Each row is a point on a tangle of strands that fork and nearly touch. The rows are in no order.
Two points are linked if the straight distance between their rows is under 41.4. Some points are linked to none.
beko: 0 13 19 -12 -14 19 -11 11 7 -12 5 -15 25 -19 11 3 9 18 5 19 1 24 -17 1
 -16 11 8 5 0
Mevo: -3 -21 -12 -20 5 1 -16 12 3 -23 -12 -13 10 23 5 -5 0 20 -13 12 -4 -4 9 6
 5 11 -1 5 -14
gotur: 8 10 2 7 1 -11 9 -18 0 3 -2 34 -3 -12 3 -18 -8 -17 19 -8 -16 8 12 2 -11
 -18 8 -7 9
fovo: -3 -10 9 -9 -12 -3 -6 13 -11 -15 -6 -15 0 5 13 -14 1 26 -11 11 -11 -16
 -2 13 -3 6 -5 -6 -13
Mep: 5 28 -5 -4 5 -9 -4 -20 -10 -8 20 9 -28 0 0 10 -6 -17 12 -7 -4 -2 -29 2
 10 3 0 1 20
fogi: -13 -1 -22 -5 20 -10 -10 5 9 -11 -6 8 -21 15 -24 18 -3 -9 -7 2 1 -13 -2
 -10 7 10 -4 6 -1
Sebif: 7 -3 0 -8 -20 1 13 14 -13 1 22 2 -5 12 11 -9 11 -12 -3 -1 -2 1 -6 -4 7
 -11 2 13 2
vap: -12 -12 -6 -1 11 13 -4 22 -19 -7 14 -6 6 8 -6 -5 6 -16 2 -9 23 -3 9 -15
 6 -12 7 20 2
kiz: -12 -10 11 -7 -23 -14 2 7 2 -1 8 -13 -1 15 -3 -17 -11 30 -9 8 2 -17 -3 9
 19 6 -12 -10 5
Lel: -8 5 5 29 -18 -9 3 -14 -13 1 14 14 -27 -11 -15 0 2 -2 -5 2 -9 -14 -13 -8
 5 -6 10 -5 12
boguv: 8 -13 15 13 -8 27 -2 2 -14 19 -1 -10 3 -16 13 -5 13 -3 2 6 -12 2 -3 1
 -19 -11 0 4 -11
luv: -4 1 22 -1 -14 6 -4 7 -8 -6 2 -8 -10 -1 9 -15 11 19 -5 21 -20 -15 -23 1
 -6 -4 3 -4 3
Fabe: 2 7 -5 14 6 -7 10 -23 8 9 -26 22 3 -9 0 -7 -11 -5 7 -5 -10 0 18 10 -11
 -9 0 -22 -1
vumi: -6 -4 -1 9 8 10 10 8 -4 7 -3 6 10 -3 6 -26 2 -19 0 -8 4 -5 23 -13 8 -22
 3 20 -1
sul: 10 24 -1 -8 0 9 -1 -8 -6 -1 11 -8 -2 -12 -18 27 -6 -9 13 -17 5 23 -4 5
 -12 11 10 0 11
vig: 13 -1 -8 -22 -9 -21 17 -7 19 1 -17 -7 4 15 22 5 -5 23 -6 3 2 4 -1 18 3
 10 -11 -23 -15
Tifun: 6 -5 5 -18 -18 -22 13 6 8 -18 -3 -12 4 -1 27 -2 -1 34 -15 8 -5 -6 7 8 10
 8 -11 -12 -17
Regu: 14 -17 -10 -5 -7 4 7 2 8 8 -12 -12 11 4 19 -4 8 12 -9 6 -6 3 12 7 1 3 -9
 0 -20
Mugil: -4 3 -8 -8 -3 -15 6 -5 3 -5 -8 -16 -13 16 -12 0 -11 16 -8 4 -15 -8 -6 14
 6 15 -3 -6 -4
Rivo: 15 -3 -14 -17 -16 -3 12 16 -7 6 17 7 2 10 17 3 4 -17 6 -5 8 9 2 -7 5 -8
 -7 6 -2
pokez: 21 -18 -14 -15 4 6 1 7 3 -1 -10 -17 7 13 23 -2 5 6 -15 9 20 11 20 -2 18
 -6 -8 11 -19
ved: 14 10 3 -29 -13 -7 10 2 13 -19 7 -1 12 -11 35 12 9 5 10 1 -6 15 -14 3 -9
 4 -9 1 3
fogo: 13 -10 9 15 -20 10 21 5 6 25 7 5 -12 -11 31 -3 6 0 3 9 -10 2 -5 1 2 -17
 3 -3 -6
Niked: -4 18 -16 -9 17 -13 -6 -5 11 -15 -6 29 -4 8 -22 3 -7 -14 7 -7 4 -3 9 -14
 0 -2 0 3 6
luze: -2 11 -18 4 25 -7 -12 -26 -3 -3 -5 -14 -10 3 -20 13 -4 -1 1 -13 -10 2 -3
 15 -3 21 -8 -2 9
gope: 4 15 -11 -14 17 -12 2 -3 11 0 -14 40 11 12 -15 -7 -6 -18 13 -2 4 7 16
 -12 -1 -5 4 -2 2
dipab: -13 1 -21 -7 7 -4 -2 18 13 4 -10 9 -10 21 -14 8 -3 3 -21 0 12 -14 12 -5
 19 -7 -1 5 6
sila: -31 -21 9 11 -6 0 -11 6 2 15 7 -10 -1 21 -22 -9 -15 23 -8 14 12 -16 -3 1
 26 9 -11 -7 12
tumu: -11 12 -8 19 3 -22 2 -24 -2 -13 5 15 -30 0 -23 0 -3 -5 0 -7 0 -15 -9 -10
 14 5 4 -9 12
Tufu: 10 7 -2 -2 -14 2 19 2 1 12 13 19 -11 -9 25 7 2 -24 16 5 -3 15 -19 -3 -3
 -15 0 -5 5
bav: 10 -13 22 8 -19 5 13 4 -3 20 -4 -12 0 -3 18 -13 8 15 -7 7 -10 -11 -3 6 3
 -9 -7 -4 -13
vasop: 5 22 -8 12 5 -23 3 -26 -10 -11 5 24 -27 -3 -9 -7 -8 -15 11 -11 5 -13 -6
 -10 3 -4 5 -17 16
pidu: -24 -18 17 8 -11 -15 -13 8 -3 2 11 -13 -4 21 -14 -10 -15 23 -5 11 0 -17
 -6 7 20 17 -13 -5 15
Gel: 5 21 1 -20 -4 -1 -11 0 15 -25 1 -24 26 -26 12 9 3 22 2 1 4 25 -10 14 -12
 10 3 7 12
Mefi: 7 -19 6 -14 -4 8 -6 16 -23 -19 16 -19 3 13 22 -17 14 7 -3 7 2 -7 -2 -3 7
 -3 2 13 -5
pul: -13 11 -5 19 -3 -9 0 -5 -1 -13 9 31 -2 13 -7 -11 6 -13 -9 -13 2 -12 9
 -21 26 -10 13 2 15
sot: 25 -19 3 -4 -14 -5 3 7 5 -3 8 -4 30 -2 17 22 8 7 5 -1 12 37 19 13 -7 6
 10 16 -8
foruk: 5 1 11 1 7 -16 8 -20 21 3 -25 11 5 -5 25 6 -9 -37 16 -5 24 7 0 24 2 6 -6
 -19 -18
Rugo: -4 3 5 17 -6 11 0 -2 -11 6 11 14 -4 -19 -5 -4 11 -20 4 -3 -10 -2 0 -9
 -13 -15 8 4 6
pena: -17 -21 24 25 4 6 -6 8 -26 8 7 -6 -11 13 -6 -5 -1 17 -4 0 -10 -30 -10 0
 3 1 0 -6 7
zatum: -6 9 -5 7 -11 -18 14 -19 9 16 -5 17 -3 -2 -7 -13 -16 7 -6 6 9 -12 15 1 9
 -2 1 -21 11
tasof: -16 -18 28 20 7 1 -10 9 -25 -11 7 -2 -13 12 -1 -1 9 17 1 9 -12 -23 -27 0
 4 3 4 -6 16
rifa: 17 11 5 -8 -14 -2 15 6 1 9 13 17 -5 -12 19 18 -2 -31 22 -4 9 25 -14 2
 -15 -3 -1 -8 1
zarug: 9 2 18 5 -7 30 -2 4 7 13 4 -9 12 -20 -3 3 6 3 13 10 -5 30 -13 4 -24 1 5
 10 -1
Sab: 4 10 -6 10 2 4 -1 -36 -1 12 -12 -13 -7 -10 -2 3 -5 13 -5 -7 -16 -1 -9 21
 -10 5 0 -14 7
Zasez: 16 21 6 2 11 -4 -13 -28 0 18 -4 9 7 -16 25 5 -12 -30 13 -19 14 -2 -10 22
 4 3 4 -14 7
rodi: -10 -4 -1 7 10 13 5 10 -12 -4 3 0 8 10 -3 -20 9 -21 0 -15 14 -10 10 -24
 9 -18 6 20 3
Vula: 5 -4 14 7 -10 24 -5 6 -10 9 5 -1 10 -25 -16 4 5 -8 11 3 -8 21 1 -5 -25
 -3 5 9 -4
zud: -19 -15 4 4 -8 6 3 6 6 26 1 -14 3 12 -14 -13 -11 26 -10 16 15 -17 5 1 19
 -3 -14 -7 1
zutog: -9 11 -6 -5 14 -5 2 -7 20 9 -23 29 -4 6 -11 -3 -7 11 -9 4 0 -16 22 -6 8
 -13 1 -13 2
dagu: -1 -3 1 8 -14 7 11 13 -23 8 17 1 -2 0 11 -9 13 -22 1 -2 6 -10 0 -13 8
 -17 6 16 8
Fufi: -15 -24 8 18 22 16 -8 9 -12 6 -10 -20 -4 25 -4 -4 -10 25 -8 2 24 -25 3
 -6 13 -6 0 -8 1
roka: -8 -14 -1 6 -6 1 8 8 0 20 -9 -10 1 8 -1 -11 -8 17 -16 4 13 -13 14 -3 13
 -6 -6 -1 -6
siko: -14 -19 26 9 10 -9 -17 14 -19 -20 4 -2 -14 13 -8 -1 -1 16 -1 9 -15 -26
 -16 7 3 18 -2 -4 14
Setup: 12 -19 -4 -20 6 15 -14 11 -11 -10 9 -13 27 6 -3 3 3 9 -5 -1 19 18 17 -4
 9 7 4 20 -19
naru: -17 6 -5 21 -14 -7 4 6 -7 -5 10 17 -6 16 -11 -9 3 -11 -19 -10 9 -15 12
 -12 31 -6 10 -3 10
fomu: 6 27 1 -20 -8 -1 10 -5 1 5 16 5 -11 -5 20 4 0 -11 15 5 -12 9 -35 -6 0 -3
 0 -1 12
niruk: 20 -8 -4 -3 -13 -11 23 -3 6 10 -5 -1 4 3 23 5 4 4 -1 -1 -8 6 -1 7 2 1
 -10 -6 -15
lani: 0 -10 5 17 3 12 16 6 -6 17 -10 1 4 -5 15 -25 1 -6 -2 -2 6 -12 24 -6 8
 -20 1 10 -6
nagu: -16 -11 -5 4 35 13 -17 15 -1 -5 0 -1 14 5 -14 -3 -1 -10 -2 -9 14 -10 13
 -26 0 -7 -3 17 -9
dil: 9 13 -1 -5 -13 7 7 -1 1 9 19 13 -9 -11 9 4 4 -23 7 8 -10 14 -22 -8 -2
 -10 7 7 12
mumu: 3 17 -7 4 18 -3 -10 -36 -9 3 -4 -19 -18 -10 -10 6 -11 11 -2 -10 -20 -3
 -12 22 0 16 -9 -11 7
Zoliz: 1 8 -18 -8 15 -3 0 2 12 -2 -17 26 21 3 -9 3 -3 -15 5 -2 5 12 21 1 -14 -2
 -3 -4 -5
Fusuf: 7 -12 -22 -15 10 10 0 12 6 0 -13 -18 5 12 10 -1 7 0 -14 0 22 -1 19 -9 13
 -10 0 15 -12
tasev: 23 -9 9 -18 -21 -11 10 6 14 -14 8 3 26 -9 31 26 3 13 10 -3 9 37 4 9 -5 5
 5 13 -1
pofa: 25 -2 -13 -25 -8 -13 12 10 3 2 10 12 9 9 20 17 1 -18 11 -6 17 17 -4 3 -3
 4 -8 0 -11
lozos: -3 -10 -9 1 5 5 -6 -6 0 -2 -9 -19 3 3 -10 3 9 7 -4 2 -14 7 2 7 -16 13 -4
 0 -18
Zisu: 7 13 -8 -4 3 -4 4 -4 -3 -2 2 -3 7 -9 -19 14 -5 -12 13 -14 9 23 7 4 -19
 11 6 -3 5
Zab: 8 6 -3 17 0 2 13 -22 5 11 -12 11 2 -21 9 -2 -6 -15 12 -2 -18 6 10 15 -14
 -9 -2 -17 6
Til: -6 3 0 0 13 -6 -9 -7 -4 -20 15 -12 -21 1 -24 5 -1 -1 5 0 -16 -6 -19 2 -1
 16 -3 6 9
lezi: -7 -26 6 -4 11 15 -6 9 -7 -3 -9 -23 -4 29 1 -10 -8 26 -12 10 15 -17 8 1
 15 2 -1 1 -8
Lali: -16 6 -6 3 16 -3 -6 4 11 -3 -2 24 2 6 -15 -12 3 -7 -7 -5 4 -13 14 -18 13
 -15 9 15 4
bisa: 15 21 2 -24 -3 -11 -4 -5 12 -18 -1 -12 28 -11 26 14 0 17 9 -7 8 23 -14
 21 -9 9 -6 -2 13
furi: 18 -20 5 -10 -3 21 -6 9 -12 -5 5 -17 20 0 21 -5 10 9 0 5 4 15 7 4 -2 -3
 -3 17 -15
vuv: 11 -8 -5 -14 -11 8 -6 6 -4 -4 11 -10 11 -7 -6 7 6 -2 1 1 -6 20 0 2 -17
 10 2 7 -6
ripev: -20 -3 -9 7 1 -20 -6 4 11 -6 0 11 -25 22 -31 17 -13 5 -14 4 8 -20 -7 -5
 28 8 2 -8 14
vik: 9 2 -11 -17 5 -13 10 2 15 5 -23 31 6 9 18 6 -6 -19 4 0 24 -4 12 1 7 -9
 -6 -12 -6
Guta: 4 0 2 11 7 3 -11 -10 5 1 -2 -19 15 -12 -33 15 1 5 3 -12 7 23 2 14 -28 13
 4 4 0
sodu: -22 8 -10 21 2 -20 -2 -9 6 -15 4 25 -26 12 -28 10 -9 -4 -7 -3 10 -17 -5
 -8 23 7 4 -11 13
zovo: -3 4 -5 15 2 -8 15 -4 6 13 -10 29 2 3 1 -19 -2 -4 -3 -3 -4 -11 17 -10 8
 -20 8 -5 2
ker: 8 9 -5 -3 -11 -5 9 -19 -2 5 3 -7 -16 -4 1 2 -2 -1 6 1 -18 -1 -17 1 -6 -3
 -3 -10 0
bufi: 3 14 4 0 -10 2 10 14 -3 9 15 20 4 -18 -7 5 0 -28 18 -13 2 18 14 -9 -13
 -8 11 1 4
Lipu: -24 -3 7 24 -13 0 2 4 -10 6 11 3 -7 17 -15 -8 -3 0 -14 -4 18 -20 7 -8 31
 -3 6 -4 12
Lenu: 12 19 7 5 4 -16 4 -26 -3 -1 -8 40 -6 -6 2 -15 -8 -24 21 -3 2 -2 2 -4 -2
 -9 14 -14 7
Varip: 16 26 15 -3 -3 7 3 -2 14 5 2 -9 9 -13 15 18 0 9 16 -13 10 39 -18 12 -10
 8 23 -3 19
meva: -2 14 0 2 21 -2 -3 -7 10 -6 -13 16 18 -12 -34 7 -5 -9 13 -19 2 17 20 -1
 -19 4 6 -1 5
bag: 14 27 11 -1 -1 12 0 -2 5 2 6 -16 2 -16 -9 24 -1 8 10 -19 6 35 -10 7 -13
 10 19 3 15
sena: -9 -8 -5 18 9 -1 -4 0 -9 1 0 1 -13 4 -20 -3 3 -10 -6 3 -10 -18 -3 -11 -2
 -2 4 3 -6
Delug: 4 25 9 -17 -9 8 13 8 11 -5 12 0 -1 -7 26 -8 5 -5 10 11 -17 15 -34 -13 1
 3 4 2 8
sekor: -27 -23 10 19 17 11 -15 7 3 16 -2 -8 0 16 -18 0 -16 24 -11 9 20 -23 5 -7
 18 -2 -6 -7 11
lav: 6 21 4 -22 0 -4 -22 -2 6 -25 8 -27 17 -9 -5 11 2 22 7 -11 -4 21 -7 19 -9
 17 2 8 14
rora: 3 -21 -2 -16 4 10 -8 15 -16 -11 -2 -24 1 23 11 -14 1 13 -7 8 13 -11 4 -1
 13 -3 2 13 -10
molu: 1 12 2 -14 0 -1 -15 -10 1 -16 8 -23 7 -8 -13 14 1 6 7 -6 -8 16 -12 15
 -13 15 0 7 4
noti: 10 31 -2 -9 13 0 -12 -12 -13 5 19 -2 -9 -14 -19 17 -16 -11 11 -17 10 14
 -10 5 -6 18 1 2 17
gival: -13 -18 -2 -1 12 -6 -23 10 -3 -14 -12 -11 -15 22 -19 8 1 3 -3 9 -11 -15
 -7 -1 6 21 1 3 -9
Dap: 0 13 -6 4 14 -9 6 -25 17 3 -29 29 -1 0 -12 -3 -11 1 -1 2 -3 -6 15 0 -4
 -2 2 -23 0
gib: 1 -19 -12 -15 14 11 -18 14 -17 -5 7 -18 15 14 -4 -2 3 -6 -2 -1 10 5 11
 -13 2 4 3 19 -15
rebi: 11 5 -3 -9 8 -15 13 -8 18 5 -32 17 3 4 21 1 -7 -23 7 2 23 2 6 10 0 7 -7
 -24 -10
Tesok: -28 -16 2 26 30 -8 -15 9 13 -4 -6 11 -9 5 -25 3 -7 9 -20 0 4 -29 3 -9 18
 -2 2 -3 7
Tena: 8 -4 0 14 -16 -10 25 -15 12 26 -11 6 -3 -13 8 -1 -12 10 -2 4 -2 0 14 5
 -5 -5 -14 -21 -9
bam: -17 -11 0 4 19 -9 -14 2 -3 -15 0 -10 -17 13 -28 9 -1 -6 -1 0 -15 -6 -8
 -3 -4 21 -3 7 -2
zosom: 5 -5 1 17 -12 2 19 -14 5 20 -16 0 -5 -13 8 -2 -5 -4 -1 2 -18 5 11 11 -17
 -5 -3 -12 -6
Refe: -2 7 -4 20 -16 -16 12 -18 -2 11 3 14 -18 -4 -11 -6 -4 1 -5 2 -2 -11 1 -5
 4 -8 -1 -15 9
kada: -16 -14 -18 -7 10 -7 -14 23 10 -4 -7 1 -19 22 -15 16 -1 4 -15 4 5 -17 6
 -4 20 5 2 8 1
Lerab: -13 5 3 5 18 -3 -5 -12 18 7 -12 25 4 11 -16 -15 1 13 -12 1 -4 -17 22 -16
 11 -21 8 6 5
zuv: -2 -2 -24 -12 9 1 2 14 10 6 -9 4 -2 14 5 4 4 1 -17 -1 17 -10 19 -7 15
 -16 -3 7 0
gak: -12 4 6 11 -10 11 24 5 6 1 0 -4 6 17 5 -22 -5 -6 -15 -6 30 -10 14 -13 36
 -24 9 4 14
mag: -5 10 -24 -7 10 -13 -3 4 2 -7 0 13 -15 14 -20 9 -7 -16 3 -5 5 -2 -2 -6
 -3 8 -2 1 -1
zasu: -4 13 -17 3 24 -2 -15 -19 5 -7 -10 -10 2 -2 -31 17 -9 -7 3 -12 0 10 8 6
 -15 13 -7 0 0
tigu: -7 5 15 -1 -2 15 -12 1 -12 -4 13 -10 -13 -5 -5 2 8 -1 7 14 -22 -1 -24 -3
 -13 4 1 8 7
Lene: -4 13 -3 -1 5 -10 0 -11 -8 -9 17 -2 -28 -3 -10 6 -2 -6 9 -2 -15 -4 -25 0
 3 7 4 7 15
nozi: -5 -11 -18 -7 24 10 -21 13 10 -1 -12 -4 24 0 -23 12 5 1 -10 0 15 8 24 -7
 -12 3 0 14 -13
fuf: 19 10 -5 -23 -5 -15 8 -9 13 -15 -3 -10 12 -4 31 9 1 6 10 -6 -3 12 -14 17
 -6 5 -10 -4 2
fifi: -20 -17 5 16 44 5 -21 17 -1 -10 6 1 7 9 -24 5 -6 -7 -7 1 12 -17 9 -18 -8
 0 -3 11 -13
Lun: -14 -5 16 33 -18 8 -2 -3 -18 5 13 10 -19 -3 -7 -7 11 -1 -12 2 0 -20 -13
 -13 11 -10 8 -3 14
pogop: -10 -14 3 21 10 8 -7 4 -23 5 -4 -5 -3 -2 -12 -14 4 -1 -7 1 -6 -17 0 -13
 -7 -10 2 3 -8
maz: -5 -3 7 -20 -28 -24 12 12 10 -7 13 -12 0 3 14 -11 -7 31 -10 9 -2 -13 -3
 5 16 3 -17 -9 -6
pil: 3 -7 22 3 -20 5 5 14 -12 11 4 -9 -1 0 17 -17 6 25 -10 13 -11 -15 -15 2
 -1 -8 -4 -6 -3
nal: 17 25 8 -10 -1 9 5 -8 7 7 9 -3 10 -13 16 15 -3 -12 16 -14 3 29 -18 8 -9
 6 5 -3 10
Bop: 17 -17 0 -11 -12 14 1 9 -8 4 10 -7 18 -6 5 6 11 -3 3 -1 5 19 12 5 -4 1
 -1 14 -14
diri: 9 25 -4 0 10 -12 0 -24 -5 -4 -1 26 -9 -10 1 -6 -10 -29 17 -11 7 -7 1 -3
 3 -3 2 -14 12
zubof: 8 7 -4 17 -2 1 9 -27 -2 13 -7 -8 -17 -19 -7 4 -1 5 -5 1 -23 -1 -8 6 -3
 -4 1 -15 4
valig: -14 -1 -15 2 -2 -15 3 8 4 -3 -2 -3 -20 21 -20 5 -13 10 -8 6 -1 -11 -5 6
 17 12 -2 -9 4
mit: 6 -9 -1 11 5 10 23 8 9 15 -13 -11 0 4 16 -18 -1 1 -9 -1 18 -9 28 -10 13
 -19 -2 7 -7
rodu: -2 -1 7 10 -6 18 -1 14 -21 9 15 2 1 -14 2 -10 16 -23 2 2 2 -2 0 -18 -8
 -16 5 18 3
garu: 21 -24 -3 -7 -2 6 -2 1 0 -3 -4 -21 17 9 29 -6 7 7 -6 4 6 7 21 -1 8 0 -12
 17 -22
fum: 8 5 -8 -15 -3 -16 12 -7 14 -9 -13 -17 -5 15 5 1 -7 21 -5 -1 -7 -7 -8 18
 3 12 -11 -18 -5
Ses: -10 -1 -19 -7 2 -1 -3 20 -11 -1 10 4 -2 9 -12 0 5 -23 -5 -8 13 -2 10 -20
 5 1 -1 16 -3
mezeg: 18 24 9 -4 11 2 -9 -17 0 18 3 -1 11 -15 21 14 -7 -16 15 -9 8 16 -20 20
 -4 3 2 -9 11
peta: -7 0 -21 -7 15 7 -9 9 12 0 -10 13 16 1 -19 4 4 -6 -4 -1 7 11 23 -7 -8 3
 1 10 -8
baref: 7 -1 20 -2 -12 27 -9 5 10 3 -2 -6 19 -20 17 -5 18 12 9 19 -10 26 -13 3
 -18 1 1 6 -3
feka: 7 -7 -4 -20 -14 -14 3 6 6 -29 -9 -13 13 -7 30 -2 11 16 -12 9 -8 -1 5 11
 0 8 -6 -4 -14
gad: -7 -9 13 -9 -1 -3 -17 4 -10 -24 -11 -19 1 -2 0 -8 5 20 -7 12 -15 -14 -6
 16 -12 14 -6 -6 -8
bekig: 0 -13 -13 -22 -11 -12 -6 8 3 -25 -12 -13 9 9 21 -7 1 19 -20 12 -6 1 12
 11 3 13 -7 4 -19
Gosum: -12 -9 19 -4 5 -3 -20 20 -16 -30 -5 -8 -7 6 -1 -2 1 13 0 8 -17 -18 -10 8
 -5 13 -3 0 7
defu: -7 -19 -3 -16 8 -3 -20 20 1 -15 -11 -18 -7 24 -8 1 -1 18 -8 8 -9 -11 -4
 1 3 19 0 4 -10
nubi: -11 15 -14 5 31 -8 -8 -18 14 -10 -8 11 5 -14 -31 10 -7 -7 5 -13 -1 6 11
 -7 -15 12 -5 5 -2
daza: -26 -14 7 21 36 -4 -21 15 6 -9 -1 10 -5 7 -22 7 -3 -7 -15 2 4 -29 8 -12
 13 -1 -3 8 -6
Tobim: -22 -17 18 26 -12 4 -2 0 -15 8 9 -4 -7 16 -15 -8 0 18 -11 0 8 -25 -2 -3
 17 -3 4 -9 7
zur: 19 8 10 -22 -17 -1 11 9 12 -14 12 5 18 -8 28 16 7 5 16 -3 3 37 -12 8 -6
 9 3 6 3
Feze: -4 0 5 17 5 16 -4 -11 1 9 2 -7 10 -25 -21 4 4 -13 4 -7 -13 12 7 -2 -30
 -1 3 4 -2
sez: -2 -10 -4 8 -9 -6 20 0 8 31 -3 -1 -2 -1 3 -9 -9 12 -8 4 1 -8 15 0 11 -10
 -9 -10 -7
sopos: -10 -10 -7 14 18 8 -12 -8 2 6 -17 -8 5 -2 -23 1 3 2 -6 2 -11 -6 8 -2 -15
 11 -4 -1 -20
renol: 1 -17 11 16 -4 18 2 3 -24 17 0 -6 -1 -6 7 -14 7 -3 -2 6 -3 -12 -2 -5 -4
 -13 4 1 -4
sefen: 15 0 -20 -15 1 -7 13 5 6 4 -7 24 7 9 14 12 -6 -24 11 -1 19 12 12 5 -2 -2
 -8 -10 -9
pebi: -10 6 -11 -2 4 -4 1 8 -4 -2 4 26 7 9 -16 -9 4 -20 5 -8 5 0 14 -21 5 -9 5
 14 5
Sozav: 11 3 1 -6 -16 -9 20 -7 4 9 0 -1 -10 3 21 1 2 6 1 -1 -14 -1 -15 6 3 -3 -8
 -13 -3
Tamo: -5 -15 -11 -10 23 18 -14 19 -2 -3 0 -6 19 1 -10 2 -2 -3 -6 -6 16 5 17
 -20 -2 -4 -1 20 -15
Keb: 9 -4 6 13 -26 -1 25 6 -6 22 8 8 -7 -3 18 -8 5 -8 -7 3 -4 -6 0 -7 10 -21
 2 1 2
gok: -3 8 1 17 -6 3 6 -13 -4 4 4 25 -2 -21 -5 -13 5 -17 12 -1 -22 0 9 -11 -10
 -19 10 2 9
Sukit: 7 -11 -16 -7 -5 -4 -4 -7 5 -1 -14 -12 5 7 1 -4 5 11 -5 4 -4 9 6 17 -8 10
 -7 -5 -14
Puzu: 11 33 -4 -7 12 1 -14 -23 -15 2 26 10 -15 -13 -6 15 -10 -16 14 -14 5 4
 -20 5 5 10 -1 0 18
gup: 2 9 11 -13 -17 9 9 16 8 -4 12 3 3 -6 33 -9 16 0 1 13 -13 8 -25 -10 -1 -4
 1 7 1
munil: 14 10 5 -5 -10 7 15 12 4 10 10 13 6 -14 8 15 -4 -20 18 -8 10 30 8 2 -17
 -1 10 -6 1
lep: -10 -7 -3 15 9 10 -6 -8 -2 4 -9 1 14 -15 -23 -3 4 -8 -1 -7 -10 0 18 -3
 -22 3 -5 7 -13
gabu: 6 -11 0 15 -8 7 5 -8 -1 17 -7 -4 0 -13 2 -7 8 -2 -3 2 -20 0 1 5 -15 -7
 -6 -1 -9
sele: 1 31 13 -7 -5 10 -6 8 16 -19 -4 -14 20 -23 10 3 4 19 2 6 4 30 -18 5 -10
 12 13 3 11
dus: -2 1 -3 3 7 5 -13 -6 -2 -7 5 -18 4 -14 -27 12 1 2 7 -7 -7 11 -9 8 -22 13
 0 6 -1
rik: 8 3 -17 -10 -6 -1 2 -3 3 1 2 -5 5 -3 -6 12 1 -12 11 -3 1 17 0 4 -14 6 -4
 1 -2
solab: 13 -8 11 2 -20 8 16 8 5 12 4 -5 -6 -10 34 -3 13 16 1 11 -21 0 -11 1 0
 -13 -4 2 -12
felad: -5 -16 20 -3 -7 8 0 10 -18 -3 -1 -17 -5 9 18 -21 2 33 -10 8 -2 -19 -1 8
 -3 -4 -5 -5 -7
Mov: -4 10 8 -14 -10 10 -5 2 -2 -7 5 -9 -9 -9 6 -4 8 7 2 12 -20 0 -18 4 -9 2
 0 4 0
Puzer: 13 8 2 -4 6 -8 2 -26 9 14 -18 9 1 -15 28 3 -12 -29 17 -12 14 1 -4 26 0 4
 0 -20 -6
sudu: -1 -1 7 21 -26 8 11 -1 -11 16 7 6 -15 -8 6 -8 10 -1 -5 8 -7 -14 -12 -7 7
 -21 7 -2 7
demam: 12 4 6 -18 -18 2 6 14 8 -8 12 -1 4 -7 27 1 9 1 5 9 -13 15 -11 -1 -2 -5
 -6 7 -8
Bisig: -10 -9 6 12 1 9 -12 -6 -14 -1 12 -3 -15 -6 -18 3 8 -10 2 4 -10 -9 -15 -9
 -11 2 2 11 0

A fork is a point with three links, a tip a point with one. Leave the first point through the second and follow the links. Name the first fork or tip that comes.
kiz; maz -> sul
defu; Mevo -> sila
pul; naru -> pil
gope; Niked -> garu
lep; Feze -> Gel
munil; rifa -> ved

Follow the links from the first point to the second, and from the first to the third. Name the last point that the two ways share.
sele; Puzu; gope -> garu
lozos; gope; bag -> garu
Lerab; solab; Til -> zosom
Gel; Zoliz; Sab -> Regu

A fork is a point with three links. Follow the links from the first point to the second and name the forks in between, in order.
Lali; rora -> zosom sila
Gel; bufi -> ved
fuf; zuv -> Gel Regu garu
Keb; Fufi -> pil zosom sila
zosom; gival -> sila

Name the points in between on the shortest way along the links from the first point to the second, in order.
sot; Zisu -> tasev zur ved fuf bisa Gel sele beko baref zarug Vula Feze lep sopos lozos Sukit Regu garu furi Bop vuv rik
Lel; renol -> Lun sudu Keb fogo solab bav pil luv Mov tigu Bisig sena pogop
bav; rodi -> pil luv Mov tigu Bisig sena pogop renol boguv gabu zosom Zab Fabe Dap zutog Lerab Lali pebi Ses vap
pidu; niruk -> kiz maz Tifun feka bekig Mevo defu gival bam Til Lene Mep Puzu noti sul Zisu rik vuv Bop furi garu Regu
